Points on a hilly landscape, in no order, each with its height.
From any point a ball takes the steepest step (drop divided by distance) to one of its 2 nearest points. It stops when none of these is lower. Distance is the straight distance between rows; heights are no part of it.
zigab height 444: [ 56  -3  36  24   7  39  12  -1  13  10 -13  -1 -38  12 -37   4 -26   2
  39  -4  61  23  36   6 -20 -13  29 -33  80]
keb height 430: [ 34 -21  50 -12  -6  71   5   3   0  10  14  -3  17  20 -15  -8 -38 -10
   0  -6 -12  26 -18 -49  -7 -15   2  12 -19]
segib height 442: [  0  23   7  10  -2 -55 -22 -39  22 -13 -13   6 -41  31   3  40 -55  13
  47  31  -4 -22  29 -20  33  -5  24 -41  75]
vif height 548: [  7  -1  11  46 -25   4 -38 -10  20 -14   0  62 -13 -11  54  -8 -12  12
 -20 -21  28  -3  21  -5  35 -15  44  29   0]
tepi height 258: [  2  12 -75  15 -14   5  31  11   4  11 -54 -13 -11   1  33 -33  36   6
 -16  14  43  42 -65  12 -30  55   5 -15   0]
Tonun height 546: [-20   0  36  44 -35  37   9  -5  -8  35 -36  39 -12  -4  -5   7 -17  35
   5  23  59  37   1  10  11 -26  -6 -12  63]
litug height 516: [ 35  13  10   8   4  22  41   6 -10 -29  35 -43  41  26 -42  -9 -12  11
 -23 -16  25  15   0 -25 -16  25 -34 -46  -8]
gudom height 460: [-33 -29 -17 -14 -43  12  10  22  22  33   4 -49  53  23   0 -48  54 -13
 -40  32  -3  56 -10  25 -13  15  13  -3  -4]
redaz height 473: [ -9 -36  19  43 -17 -10 -12  -5 -21   3 -39   7 -16 -16 -24  -6  29  48
  11   4  -7 -20 -39  -8  20  -4  44  -6 -26]
nika height 364: [ 22 -32  32 -10  39  -6  28   9 -37  -6  19  -5  11  -1  21  15 -24  -6
  -4 -37 -39  -8 -27 -51   8  55 -10 -33 -69]
lozol height 674: [ 21  13  10  18  21 -14 -27   6  -7 -17  35 -37  -5  -2 -31 -16  23 -29
 -10 -70 -69 -41  21  37 -23 -19   3  51 -42]
rog height 286: [-52 -17  13   7 -15   4 -26  -9  -8  24 -45 -19  33   7   7  23  31   9
 -27  15  56  25 -13  21   2 -13  26  10  -6]
Tove height 601: [ 23  37   4  -6  -1  19 -38   2  -8 -36 -36  58 -39   3 -17  42 -30 -23
 -10 -38 -49 -51  22 -25   9   9 -20  13   9]
zubup height 479: [  4  -4   7   9 -31 -33 -17  -7   6  -4  -1  35 -41  30 -12  -2 -50  42
  50  46  23 -11   8 -35  24  23  64 -34  84]
pire height 543: [ 12  18 -30  36  43  -2   6 -43  12 -16   8  24 -10 -16 -11   3  -2 -40
 -40 -34 -42 -24  17   5  16 -11 -22  18   3]
rok height 345: [-46  -8  11  -5 -29  -3 -21 -23 -28   1  -7 -23   7 -28  22  50   5  38
  -2   9  58  -5 -10  -6  41  -7  13  19  -3]
duna height 456: [  4 -28  24  10 -28  35 -14  10  -6  -1  -4  30  14 -37 -17 -31  -4  15
 -23  17  30  38  15   0  15  42  33   2 -11]
Zoki height 587: [ 17 -36   1 -12 -21  52 -23   7 -18  11  -3  -2 -12 -39   5   5 -22  47
  25   2  20  16 -22  11  50 -34 -47  12  28]
muv height 542: [-29 -22 -46   9  43 -15  -9  -8  25  13 -24  19 -11  29 -56 -18  46 -29
 -31 -17  10  -5   6  57 -38   5  31  26  40]
sutu height 437: [ -3  33  15 -35  25 -47  28   0 -25 -27   8  39 -32  10  27  63 -31  11
 -13 -36 -11 -47  27 -34  43  23 -22  -3  -2]
Nukim height 744: [ 12 -32  36 -31  31 -61 -65   0  24   3   8  46 -35  -7   4  22  -6 -43
  72  24   5 -16  26  32   6 -41  59 -30  79]
rov height 396: [  7 -16  -8  -1  -8  54 -21  -9   6  32  16 -30  45  12 -24  -7 -18 -48
 -16  10  21  62  -5 -10 -34 -18 -20   9 -16]
Vero height 570: [ 55  35 -14 -28 -41   2   4  -7 -18  42  -5  25  -1  18   3  -6 -85  25
  21 -17  13 -41 -24 -70   0   6 -12  -2  37]
fik height 371: [ 26 -16 -16  19 -25  18   6 -49  13 -20 -23  21  -6 -35 -44  20 -38  13
  42  13  49  -3 -26 -26  -6  -7  24  -2   9]
zesun height 144: [-22  -2 -17  47  -1  32  24  -4  -4  22 -23 -13  18   0 -35 -34  20  18
  22  32  66  51 -36   0 -34   4  15 -46  20]
Kip height 550: [-17   6  47   6  15 -39 -16   3  24  -1 -39  25 -29 -26   3 -15 -14  -6
  32  46  17  -5  44  15  72  -7  69  -3  44]
Lisi height 457: [-17  15 -51  -2 -46  30  46  22 -23  70  30 -60   9   1   3 -45  10 -37
   1  61  12  88 -35   4 -57   2 -33  -6  -4]
Remab height 657: [ 29  21  17 -10 -10 -15 -39 -12 -16  16  11 -18  -4  10 -53  31  -3 -14
   8 -71 -63 -35  10 -17  20 -43   8  26 -10]
Muke height 567: [ 51 -10   8  -6  -2  -8 -24  27  18  36 -21 -19  -8  34 -18 -42 -20  15
  24  31   3 -86  22  -7  48  -7  45  13  84]
mafe height 670: [ 25 -21  22 -54 -58  -2  37 -19 -42  19  53  25  14 -34  42  19  -1  27
   6 -25 -13 -31  -8 -69  49  13 -21 -11 -13]
gog height 609: [ 26   2   1 -22 -59  13 -30  13  -5  67 -56  36 -19  -7  24   4  -6  41
  68  22  44 -12  -5 -19  -5  -1  55  10  53]
gak height 569: [ 17 -13   8  10 -31  46  21 -15  -6  34 -18  45 -32  -4 -16  27 -54  53
  15  22   7  15  -3 -13  29 -20 -34   0  68]
rebon height 628: [ 50  23  32 -13 -34  21 -36  27  12  55 -57  34   9 -23  21 -10 -15   4
  36   6  42  34  18   2  21 -25  34 -18  10]
Numog height 362: [ -9  -6 -33 -39  -1 -15  33   7   8  11 -12 -30  19   9  75 -16   7 -26
 -21  -6 -11  54 -34  15 -16  51 -31 -23 -69]
sal height 324: [-32  15  12 -14  23  -5   2 -19  25 -38 -21  -8  -1  -5  -1  31 -34  12
 -13   4  15   7  17  25  45 -25 -28   4  41]
turet height 630: [ 42 -27  24 -12 -22   9 -38  23   0  65 -31  26 -11  -2  -3  28 -18   5
  78  50  57 -25   5  10  -4 -38  34 -26  90]
tabag height 501: [-27 -10  23  12  -3 -34  32   4  -4 -19 -23  24 -41 -26 -29   0  32  59
  30  -3  33 -10 -12  14  25  17  73   0  17]
poge height 438: [-27 -19  19 -42 -37  -2  23   5 -11   2  -4   8  -4 -43  26  13  -1  33
  -3  35 -46  -2 -29  -7  59  15  -2  29 -45]
mobev height 193: [ 15 -16  43 -40  20  21  95  -9  14  -8  -1 -21  39 -10  -4   6  -1 -27
 -16  15 -21  25 -56 -17 -22  10 -38 -17 -33]
gud height 611: [-17  51 -75  37  56  -3  10  11 -19 -39  43 -16  -9  49  21 -12  31 -13
 -51 -16 -70 -23  32  18 -58  -9 -31  49 -21]
risi height 503: [-17 -18 -63   5 -10  14  29 -25  22   0  13 -23   7  46   4 -17  13 -38
 -52 -23 -31  32 -35   2 -28  15 -18   9   7]
narom height 571: [ 27   1  31   9 -83   7  -9  14 -40  55 -30 -10  -3 -31   3 -17 -18  64
  33  16   6  -4 -49 -42  12  11   5  -2  -8]
nen height 590: [  7 -20   3  -8   5 -12  -5  -9  -7  36 -21  -3  -6 -23 -68   7 -17  -1
  19 -29  25  40  22  32 -10 -33 -12   9  48]
Zuf height 598: [  5  23  16 -17  46  -7   0  24  10 -40   5  25 -20  -7 -22 -28 -16  13
 -16 -15 -54   6  37 -22  58  25  26  18 -38]
takik height 413: [-36  24  11 -24 -37  46  28   4  -2 -10   4  36  28 -31   1 -23 -10  60
   7  17  18  49 -47 -12  15 -23 -65 -15 -10]
sek height 192: [-40 -24 -16   8   6   7 -29  31   4  50 -34 -13   1 -20  33 -59  83 -40
 -16  24  64  23 -54  52 -35  27   9  -7  23]
Tamem height 560: [-12  54 -25   1  43  12 -10 -18  33 -65   1   5 -10 -17 -39   5   7 -38
 -23  -4 -32 -32  53   1  13   6 -25  -1   5]
tufiv height 404: [ 10  12   8 -14  -5 -22   3  -4  16 -66   4   9   3 -31 -10  -9 -56   7
 -22  36  -1 -59   5  -7  49  -5  24  34  -2]
Nodi height 692: [-27   7  -7  33  36 -48 -30 -29  28 -68   7  -8 -16  26   6  32  21  20
  18  17  25 -20  57  39  -5 -15  47  -4  28]
mep height 439: [-52 -29  23 -27 -35  27  52  -5  -2   4  27  -6  23  20  -8 -34 -19  30
   7  -4 -20  72 -65  -3 -28 -18 -48 -13 -24]
Rovi height 378: [-10  30  22 -49   7  -2  18  -2  34 -24  24 -25  23   4   1   6  -1 -33
 -52 -35 -31   4  43  41  25  -6 -24  10 -34]
Kegep height 461: [ -6  23  50  42 -21  54 -17  48 -35  23 -12  28 -14 -45 -34 -44   6  35
  31  67  58  44  -1   8 -55  30   5  13 -15]
faz height 719: [-20 -52 -40  24  74 -42 -51 -13  12 -20   5   8 -27 -26 -31 -20  32 -21
  50  23  36  -4  23  35  -4 -12  31 -18  43]
tisen height 705: [ 11 -14  -8  18  58 -35 -42  32   7 -34 -11 -21  -9 -28 -33  -6  15  20
  17   4 -23 -34  37  74  27 -21   4  18  -2]
kageg height 610: [ 44 -45  -9  -6 -21  22  14 -15  11  21   9  -4  -4 -26   5  42 -17  20
 -10 -27 -12  -7  28  35  22 -23 -38  27   5]
tubik height 539: [ 44  -8  -5  -6  -5   1  10 -11   1  48 -35   5 -29  11 -17  13 -25  15
  14   8 -53 -76  21 -30  46 -11  28  22  41]
ziv height 325: [-25  -1  16  19  -4  20 -30 -15   9  26   0  -3   3 -58  -6  -8  39 -21
  44  68  89  47  35  44 -23   2  -5 -41  38]
rukez height 563: [ 18   4  13  -7   5  28  17 -20  -3 -13  -1  16 -18  19 -23  40   6  32
 -31  -4 -41 -84  18 -62  53   9  20  21  13]
fuge height 568: [ 27 -11  18  42   0   5 -29   6  16  15   7  29   4  -8  33  -6  24   0
 -18 -28 -32 -29  44  -5  34 -27  68  51 -32]
goneb height 731: [  0 -49   3  12  14 -44 -68 -11  -5 -13  11  21 -20 -14  -8   1 -14 -21
  72  52  66   2  11  17  -3  -2  47 -29  55]
bupo height 432: [-23  15   1  -8  46  -5  13  -8 -18 -51   9 -12 -12  12 -22  44   9  20
 -15 -31 -12 -45  25  15  17  -9  28  47 -26]
rarik height 385: [-20  25   9  -4  25 -32  19 -22   0 -48 -18  -3 -34  17  -5  81 -26  34
  18  11   8 -50  25 -14  24  -3 -16 -26  28]
bog height 523: [ -6 -23 -47  32  43  11  10 -30  22   0 -15 -12 -24  -1 -21 -19  15 -21
 -19 -15   0  16   1  15  -4  18   9  17  -3]
Vuv height 485: [-46 -53 -24 -38 -51  12  10   5  12  16  32 -72  20  42  25 -37  19  -9
 -15  32 -38  52 -34 -10 -45  10  13 -14 -24]
Beg height 504: [ -3 -27 -46 -41 -49 -32  39  26  42  13  19 -79   4  41  64 -36  25 -37
 -32  24 -52  20 -56 -12 -32   3   5  -2 -17]
mok height 411: [ 32  -5  -4  13   0 -13   0 -57   8 -14 -13  -7 -52 -48 -27  46 -44 -10
  42   2  28 -10  20 -11 -12  27  47  -2  27]
zes height 429: [-26 -43   1  39   7  -6 -47  47  -3   3  11  31  10  17   6 -24  55  51
 -11  -5 -14  25  34  42  38 -36  26  23  -8]
gif height 653: [  9   7 -36   9  33 -57 -11   2  -5  14 -20 -81   5  31 -43  -6  12 -41
 -20 -38 -27  -5  -8  34 -22   2 -13  -2 -22]
Fadu height 468: [  0  14  -8  -2   6 -24 -72  13  14 -29   5  32 -41  32  28  38 -28  19
  35  23 -10 -52  76  -2  14   0  59  46  50]
tum height 423: [-40   5  -3  21 -16  -9 -32   4 -18 -37   6 -25  26 -24  51 -35  33  22
   1  12  -5  -1 -37   1  36  10 -10  -6 -84]
Tupo height 428: [-16   3   0  -8 -36  42 -10  15  13  56   2 -29  49 -15   6 -55  17 -43
  -3  31  17  92 -35  23 -56  -5 -17   6 -20]
lumad height 390: [ 32 -36  34   2  -8  61  22  17 -16  28  -9 -21 -23 -39 -25   4  23  34
  39  15  80  22  12   9  -3  12  27 -20  43]
vota height 509: [ 29 -12   4  21 -17   4 -23  11  -1  38 -41  -1 -12   3  38   6  -2  53
  15  19 -22 -46  12 -27  75 -13   5  -8  11]
selad height 389: [ -5  -3   7  45   1   5 -23  15   7  38 -17  -3  17 -10  15 -23  -1 -51
 -24  35  85  50  35  40 -17  22  -5 -38  30]
Vanos height 661: [ 29  20  20  -3 -17  29   6   8  26  23 -25  -4  16 -10  18  -8  17  14
   8 -54  36  56 -40  24 -10 -31 -33 -30 -26]
kub height 420: [ -5  20  36 -25  26   4  -4  -1  24 -16 -28 -44  32   6   0 -25 -25 -24
 -19 -26  -9  35 -18  21  24   6   7 -22 -54]
paban height 758: [ 13 -20  13  15  13 -63 -33 -15  32  -5  21  21 -24 -10  18  22   5 -18
  78  61 -15 -56  31  41  26 -37  69   9  87]
godi height 526: [ 26 -18  20  49  -4  12 -41  -8 -11  -3 -37  38 -29  21  20  21 -58 -13
   0 -17  24 -14  16 -26   8   3  38  -2  32]
pumu height 268: [ -2 -12 -32 -11  17  37  -8 -15 -20  -1 -15  -8  -7  -4   8  35   8  10
  19 -14  42  64  10 -23  -1  34   6 -30 -27]
tam height 373: [ 22 -11   8 -12 -17  -2  -4  -3  23 -42   9  31  36 -16  22  14 -60  -5
 -38   5   5 -22  -6 -20  32 -14 -25  17 -38]
gugag height 395: [-59 -16  -3  11   1  -9  -5 -16  -9 -16  21  -4   4  -1  31  49  -7  29
 -28  -8   0 -15   4  22  35 -17  31  47 -38]
dupen height 276: [ 10  12 -29 -10  -4  49  80 -20  12  25   1 -10  17  16  -9 -27   1  -9
  -9 -33  14  69 -63 -22 -51 -17   6 -13 -38]
ribad height 463: [-82   3  38 -31 -39   7  62 -13 -15  29  38   4  11 -19  49 -28   6   9
  -3  16 -24  63 -79 -30 -50  32 -57 -32 -37]
Muda height 645: [ 26   3  40   7 -47  42 -40  32 -12  58 -32  -3  41 -11   9  -9  26   7
  33 -16  29  61  -8   7  14 -32   4 -24 -21]
zemu height 616: [  51   70  -11    1   19    8  -19   14  -10  -43  -18   31  -49   -5
    2   28   -1    2   28  -20  -64 -116   33  -21   18   -5  -14   13
   22]
nat height 675: [-48  44 -10  47  74 -29 -40  -5   9 -26  10  15  -4  19  -4  18  39  19
  -6   5  -8 -20  88  24 -16 -50  30  21  20]
nupam height 337: [ 60  18 -11  10 -11  31  39 -47   8  -7 -24   2  32 -36 -47  15 -35  -3
   4  21  21   6 -36 -52  -5 -36  -3 -15 -17]
fimi height 177: [  45   -8   48  -24   11  -18   28   17  -15  -36   44   37   14    4
   17   26   23  -47  -10  -20 -100  -73   -6  -32   -7   15  -76   -4
  -26]
Zubi height 374: [-21  12 -39 -23   2 -67  31 -24  20 -27  15   9  31  42   8 -11  28 -40
 -23 -69 -62  -3 -19 -25 -49 -10 -17 -17 -66]
val height 342: [ 11 -28  34 -47 -26   3  -5  -1   6 -21  26  28  49  -5  72  12 -43  -5
 -21 -25  -7   6 -37 -36  -2 -19 -46   0 -53]
nete height 251: [ 15 -11 -27 -61  36   8  89  25  15   3  11 -41  19  40  20 -11   8 -63
 -14   6 -53  16 -43 -26 -48  29 -52 -31 -25]
lar height 483: [ 39   6  23  27  16  20  40 -17  12  -8   0  10  -6  17 -37  -4 -21   2
 -12 -17  40  20  23 -22  -8  18   0 -46  39]
Kamos height 304: [ 16   6   8  20  12  26 -51  19  16 -39 -23   1 -19  24   1  36 -12 -47
 -31 -37  24  -4  42  34 -13  10 -34  12  35]
sir height 624: [-28  13 -44  15  37 -33   1  14 -17  -4  56 -63   5  64  27 -37  31 -32
 -45 -14 -75 -12  12   1 -50  -4  15  36 -37]
gez height 239: [ 13 -27   0   1  31  28  28 -12  32  -6 -19 -29  27   8 -13  22  -7  -9
 -20  -2 -53  -4 -29 -13   7  -6 -60 -12 -20]
Geze height 637: [ 23 -12  36   3  -3 -18  -8   0   1  18 -22  -1  -5   3 -17  51   7   6
 -28  -8 -34 -36  48  54  35 -18  -1  51  30]
gamur height 425: [-41   7  31   9 -28  31 -10  10 -41  13 -11   7  -3 -38  -5 -49  30  39
  -7  27  17  64 -33  15 -18  47   4  -6 -23]
rola height 259: [-18 -58   2 -50  -2   1  23 -17  -1 -12  52  -6   3  15  27   9   1 -19
 -12 -46 -77  10   2 -17 -33 -12 -58 -19 -54]
gageg height 580: [-20  80 -16  48  53  28  -9   3 -12 -68   6 -16 -31  -6 -14  28  48 -42
 -18  -6 -25 -59  69  37 -31  11 -24  19   7]
lud height 435: [ 25  30 -19 -13 -32 -26 -28   6  12 -46   7  16 -30   9  16   9 -46  30
  15  -2   5 -58  36 -30  36  10  48  21  18]
pavur height 656: [ 50  -4   9 -56 -17 -29  20  -9 -33  33  37  31   9   1  16  21 -33  -5
   7 -43 -58 -48 -10 -70  31   7 -17  15  -9]
Muz height 386: [ 21   0  10 -32   3  -6  72  27 -34  -5  57  14  58 -17 -10   0 -21  11
  14  16  39  30 -43 -29 -60  26 -45 -25 -58]
suziv height 489: [ 32 -20   4 -16 -27  17 -24   8   2   6   8  16  -3 -16 -45   2 -13  -1
 -10  19  15  -2  65 -20  28  40  35   1  38]
vubi height 394: [-17  -6 -20  -4 -18   4  12   3 -20  11   5 -10  26 -36  10 -37  26   9
   6   2 -15  49 -47 -12 -14  35  -2 -31 -81]
Ronis height 384: [-10 -49   9  35  15 -34 -44  26  -2   8 -18  45 -17  -4  10 -16  46  47
  20  32  23  -4  25  26  41 -17   9 -19  42]
vuz height 317: [ 42 -36 -22 -12  20  29  18 -25 -32 -31   8  22   5 -25  -7  40 -23   0
  10 -13  17   6  -2 -49 -11  47 -12 -17 -41]
Kif height 421: [  5   9  39  13 -30  52  86   1 -24  30  59  -2  38 -16  -9 -27   5   0
  34  17  12  44 -55 -44 -71  -9 -46 -15 -70]
Zolu height 441: [  1 -23  24  67 -17 -29  29 -18  -3   1 -26  -3  16  -7  -4 -19  -7  13
 -43   0   1  -9 -42  19   3   3   8  -7 -23]
Far height 494: [  1  49  44  52 -50  32  -6  19 -30  13   8  28  16 -38  -9  -7 -52  18
  18  63  80  27   9 -21 -27   8  16  -7 -17]
neta height 500: [  15   -8    3   29   23   -3 -101    0  -16  -21    6   33  -46   22
  -18   36  -23  -18    7  -20    8  -43   59  -13    8    2   39   16
   21]
pogas height 407: [ -4 -16   7  30 -40  -6  11 -30  23   0   8  25  47 -26 -15  -9 -24 -10
 -56  12 -32  15 -28 -17  -3 -14  -7  11 -29]
Vene height 293: [  7  -3 -55 -41  26 -22  58  12   0  -6  48 -51 -19  25  27 -24  29 -75
 -30 -29 -76 -19 -13  -6 -34  32 -47  -8 -17]
Vit height 462: [-20   7  -5 -11  23  21  27  -6  -4 -54  16  -3  -4  43  -4  37  23 -12
 -55 -57 -26 -42   3  -1 -21  33   0  17 -31]
lutiz height 353: [ 10  -6  14  19  21  17 -39  44  18 -22 -23 -12  -6  57   4  21  32  -4
 -21 -50  -5  14  44  45   4  -5   4  -5 -12]
Pepa height 458: [-15 -19  71 -28 -64  38   9   1  -1  32  38   1  28   6  -9 -11 -19  31
   4  -3 -29  42 -37 -39  -2 -31  -7 -16 -26]
sep height 326: [ 11 -63  36  -5  13  21 -24  36  15  -3 -13  10   2  -7 -13  -2  45  21
  22  16  61   5  16  50   7  -8  15 -18  53]
vutof height 448: [-38   9   6 -24  25  -1 -16  19  25 -32  -5 -20  15   4  -7 -46  21  12
  -7 -33 -25  21 -29  40  56 -39  11  22 -37]
Nebu height 484: [-34  27  -5  13 -42  32   0 -14 -12  -2   6 -31  37 -53 -17 -24   2  24
  -8  56  57  12 -79  -3 -43  15 -50 -13 -14]
pum height 524: [ 36  20  21  -5 -51  13   4  -2 -16  23   0   8   5 -23 -22  -2 -83   7
  10  56  37  11  40 -37  15  21  15  -5  22]
kiz height 341: [-16  -6 -31 -40 -38 -50  38  -6  10   7  44 -33  13  28  16 -22   1 -38
  -3 -40 -25  39 -42 -47 -76   4  -9 -51 -53]
Gevob height 308: [-14  22 -52 -31 -35   9  74 -12   7  15  32  -1  23  11  50 -29  19 -25
 -18 -16  13  49 -79 -49 -79  16 -21 -31 -39]
Rup height 477: [-17  26   8  18   7 -13 -29  28  -6   3  -4   3  -1   6  46  -8   0  67
  11  25 -31 -25  21  -4  80 -35  35  36  18]
Kog height 707: [-38  -9 -29  29  66 -48 -45   6  42 -53  22 -10  -1  -4  13 -29  49 -20
  23  31  51  -8  54  46   6 -24  64  -1  22]
goral height 306: [-18 -44  11 -16 -35  19  -5 -10  34 -23  38  -8  23   5  61 -23  -3 -15
  -6 -27 -30  33  -9   1  -7 -17 -17 -15 -63]
puti height 451: [-65 -17 -29  14 -20  13 -25   9 -18 -17  21 -26  -1  28  44 -41  17  22
 -14 -17   7  39 -88  16 -21  18 -11   8 -17]
sok height 474: [ 29  25 -20 -33  14 -31  21   2 -20 -17 -11  15  -5  -8  70  56  -4  34
  -1   8 -17 -91  14 -38  63  -6 -21  19   1]
zubok height 592: [ 50 -12 -10   5 -49   2   4   4  13  15  -9 -33 -32   4  30 -32 -39  25
  29  33  23 -70  18  -5  44  39  24  -3  80]
vud height 380: [-22  33 -68 -14  -5 -58  34  30  23 -17 -23 -44 -11  43  31   5  13  -9
 -38  -9  -3   1 -35  49 -18   6   4  20 -17]
nel height 214: [  8 -10 -67  33  -3  22  -1  10  24   5 -29  -3  -7  24   6 -30  60   0
   9  37  68  32 -22  16 -47  27  12 -46  39]
miv height 652: [ 42 -27  22 -49  -8   1 -26   1  32  43 -14  -4 -41   1  29  13 -28 -18
  80  45  34 -31  28  28  17  -2  47   8 109]
leke height 351: [ 23   9  -7 -24  14  23  62 -14 -43  -7  28  46  13 -35 -11  -7 -31  20
  23   8  36  28 -25 -66 -15  36 -15 -24 -42]
ligag height 454: [-28  34  26  25 -51  38  25 -17 -39  52  34 -12  26 -40 -14 -29  37  27
   4  22  13  33 -73 -30 -63   4 -60 -17 -44]
vaz height 376: [-24  32  20 -36 -15  11  44 -23  -3 -12 -35  -5  12 -28   4  24 -43  32
   8  -7  38  40 -17 -12  43  -8 -36 -33   0]
kab height 635: [  3   0 -34  11  20 -63  -3   8 -18  19 -26 -42  -4  30 -28 -13  -5  -5
  -1 -54  31  35   0  40 -36  28 -16 -31  -6]
gavok height 224: [-19  31  -7  49 -10  62  58  -1  -6  69 -21  13  10  -3 -30 -24  33   2
  14  19  37  74 -42 -13 -61 -13   8  -6 -43]
zevun height 410: [-47 -17 -27 -23  14   1  13 -17  -1 -34  26  -4   8 -25  28  24  -4  32
  -1   2 -28 -18 -27  -5  45 -21 -33  56 -55]
rasi height 472: [-67 -31 -24  -2   3  11 -16 -18   8  17  22 -49  11   5  36 -43  50  -6
  -5 -33 -21  32 -39  13  20 -21  18  42 -31]
lurin height 486: [-35 -32   3  -5  -7  27  13 -20  15 -30  31 -22  23  64 -12   1  15  -4
 -58 -33  -4  10 -20 -11  -4   0  17   7 -12]
Bebeb height 639: [ -37    3    3    3   47  -21   30  -12   -6  -23   78  -37    8   12
   53  -19   -3  -31  -32  -28 -105  -30   27    3  -43  -26  -14   32
  -66]
zag height 549: [ 32   4   6  15 -61  12   2 -12 -51  39   3  26 -10 -20  21 -11 -54  40
  11  18  32 -16  -4 -52  18  18  24 -14  13]
tinot height 596: [-44  67 -42  56  71  -2   2   7 -10 -24 -31   2 -31  21 -13  -5  42 -53
 -34 -25 -65 -41  40  36 -49  -7  -3  35   2]
fupa height 577: [ 13  17  31  12  41 -30  -9   0  13 -18 -44  18 -30  -6 -26  -2 -46  -3
   3  15 -20  -2  44 -14  71  25  39 -37   0]
dad height 112: [ 14 -21  42 -55  17 -15  85 -28  -3   4  37  15  63   2   9  30  -6 -57
   0 -16 -23  -3 -31 -47 -44  -7 -73  -6 -32]
gosu height 615: [  2  -6 -21  -9  -8 -29  25 -13 -19  15  -8  -7  15   6 -40  32 -31  10
  -7 -49   7  41 -12  15 -29  -7 -44 -15 -15]
todip height 412: [  0  -2  10 -19  49 -27  -9  20 -40 -37  55  -1   0  22  16  12 -22 -19
 -17 -46 -67 -21  21   2  19  39 -44  -5 -69]
zofe height 338: [-48 -11 -41  15   2 -56 -17  10   5  13 -42 -39  19  23   9  10  22  -2
 -28  29  42  20 -34  44 -26  17  27  16 -11]
zaf height 633: [ 35  71   0  41  34 -33 -45  11   0 -11 -22   2 -43   5 -17  25   9  14
  27   3 -49 -87  60  13  10 -53  14  23  46]
Lepat height 397: [-23 -14 -20  47  41 -29 -18  42  -2   5 -10  -9   8  45  10 -22  49  17
 -30 -28 -28  11  19  64  -3  -2  12  29 -15]
minog height 196: [ 11  -9  26 -34  14   6  19 -26  -9 -10  47  21  25  -6  -5  32   1 -75
 -26 -26 -68 -18   9 -39 -26  21 -71   0 -31]
mapum height 74: [  8  37  30 -23   4 -16  11  10 -49 -24  56  23  -8  -4 -29  28  -7 -13
 -29 -24 -80 -92  26 -18  12   9 -44  29   2]
loz height 588: [ 60  41  19 -23 -32  16 -17   7   0 -20 -29  49  -7  36 -13  32 -63   4
 -17 -18 -17 -48   5 -56   2  20  -6 -16   3]
nolod height 414: [-15  14 -88   6  41 -49  25 -13   9 -31  -7 -19  -5   2  19  16  -1 -29
 -37  27 -30 -12 -23  16 -17  30 -44   0 -25]
guzur height 515: [-11   8  54  10 -42 -19 -16   5   5  21  -9  53 -16 -29  -9 -32 -13  25
  33  44  54  14   1   6  25  -3  41 -30  76]
gano height 288: [ 18  42   0  26 -13  56  59 -22   1  45 -12  13  18 -42 -38   9 -17  23
  27  31  40  38 -13 -23 -31 -52  -9   1 -21]
Ril height 253: [-49 -22 -29   9  -2  28 -14  -3  -6  43 -23  -4 -12 -42   4 -28  46   1
   5  48  85  56 -23  76 -35  23 -19   3  39]
gon height 768: [-23  33   7   0  62 -28 -52   3  28 -44 -11  10 -38 -13 -42  15  28 -70
  26 -12  -1 -37  51  70 -26 -10  26  14  46]
fuman height 757: [ -6 -12  44   6  52 -43 -51   2  21 -27  -4  19 -45  14 -16  10  10 -35
  31 -28  35 -34  34  72  -4 -32  36 -13  83]
dok height 638: [ 25 -11   9 -22 -17 -36  -6  -9 -30  24  11  11  14  -3 -55  23 -25  25
   4 -20 -37  -3   4 -23  24   3 -10   5 -27]
Bosis height 436: [ -3  -3  13  19  10 -37 -56  33 -10  33  -4  23 -28  -1  40 -15  29  41
  34  16  11 -58  38  20  47 -49  57  25  57]
Zamom height 246: [-17  36 -39  18 -34  25 -11  14  10  38 -41 -32   7 -18  37 -61  71 -19
 -26  34  39  46 -97  10 -36  25  -6 -11  -3]
Nuvup height 655: [ -9  38 -21  28  43 -50 -23 -20 -22 -10  17 -15 -20  -4 -27  34  32  34
  22  -1 -24 -43  83  -6  31 -51  15  24  31]
Gigiv height 257: [-33 -44  -3  14  19  -9 -59  40  22  20 -18   6  23 -34  42 -37  74 -27
   0  36  34  18   8  64   4  -4  16  20   0]
Buf height 564: [-33 -23  -5  -3  18 -43 -36  -7  11  15 -39  25  11  34 -74  20   3  -8
 -12 -19  -7  23  40  32 -20 -20  13  21  19]
gem height 334: [-23  46 -36 -44  27 -11  34   8  11 -28  29 -45 -15  25 -13 -13  23 -63
 -48 -43 -69 -10  24  41  -9  21 -41  12 -32]
Fesu height 174: [ 34  44  12 -74  -5  -1  -5  19 -21 -31  32  29   7  -4 -17  44  -1 -32
  -6   7 -49 -93  27 -73  41  32 -50  11 -14]
pofa height 172: [ 10  12  24 -65  17  -9  31  -5 -13 -56  51  29  11  19 -45   8  -4   3
 -27 -57 -41 -47 -25 -29  26  -5 -39  19   4]
nav height 269: [ -1 -53  -8  28  17  18  -9  -7  45 -37 -32  15 -18   7   3  -2  30  -3
  19  37  65  27   5  54 -21  13   7 -25  44]
tavu height 352: [  0  -1  -3 -16   5  48 -25   5   3   8   5 -29   0  30 -35  29 -11 -47
 -30 -42  -2  36  25  29 -27   5 -57  17  30]
vub height 321: [  5  21 -58 -25  32  14  22  -5  -3  -4 -11 -56   6  16  14  13 -10 -28
 -18  -5  15  33   9 -23 -31  55 -21 -47 -50]
lukaz height 589: [ 41  27 -27 -24 -21  14 -20   0   2  78 -57   0  -3  36  10 -24 -44  22
  36  -6  28 -34 -16 -51  26  -3  36   2  29]
Dob height 689: [ 36  11  -4  56  44 -30 -31  16   4 -17  19 -12  -3 -23 -19 -12  12  21
 -14 -21 -67 -45  34  50   4 -40  -7  61 -19]

Call two points neighbours if one is among the 2 nearest of the other. Go from one point of each pair to the other, from neighbour to neighbour, staying as low as possible. Name the highest point that can't be avoided.
dad and zesun => Zubi
mapum and dad => minog
mapum and rov => zes
zesun and sek => tepi

For each start below, name the point where the ball stops.
Muke => zesun
vif => dad
rasi => dad
redaz => dad
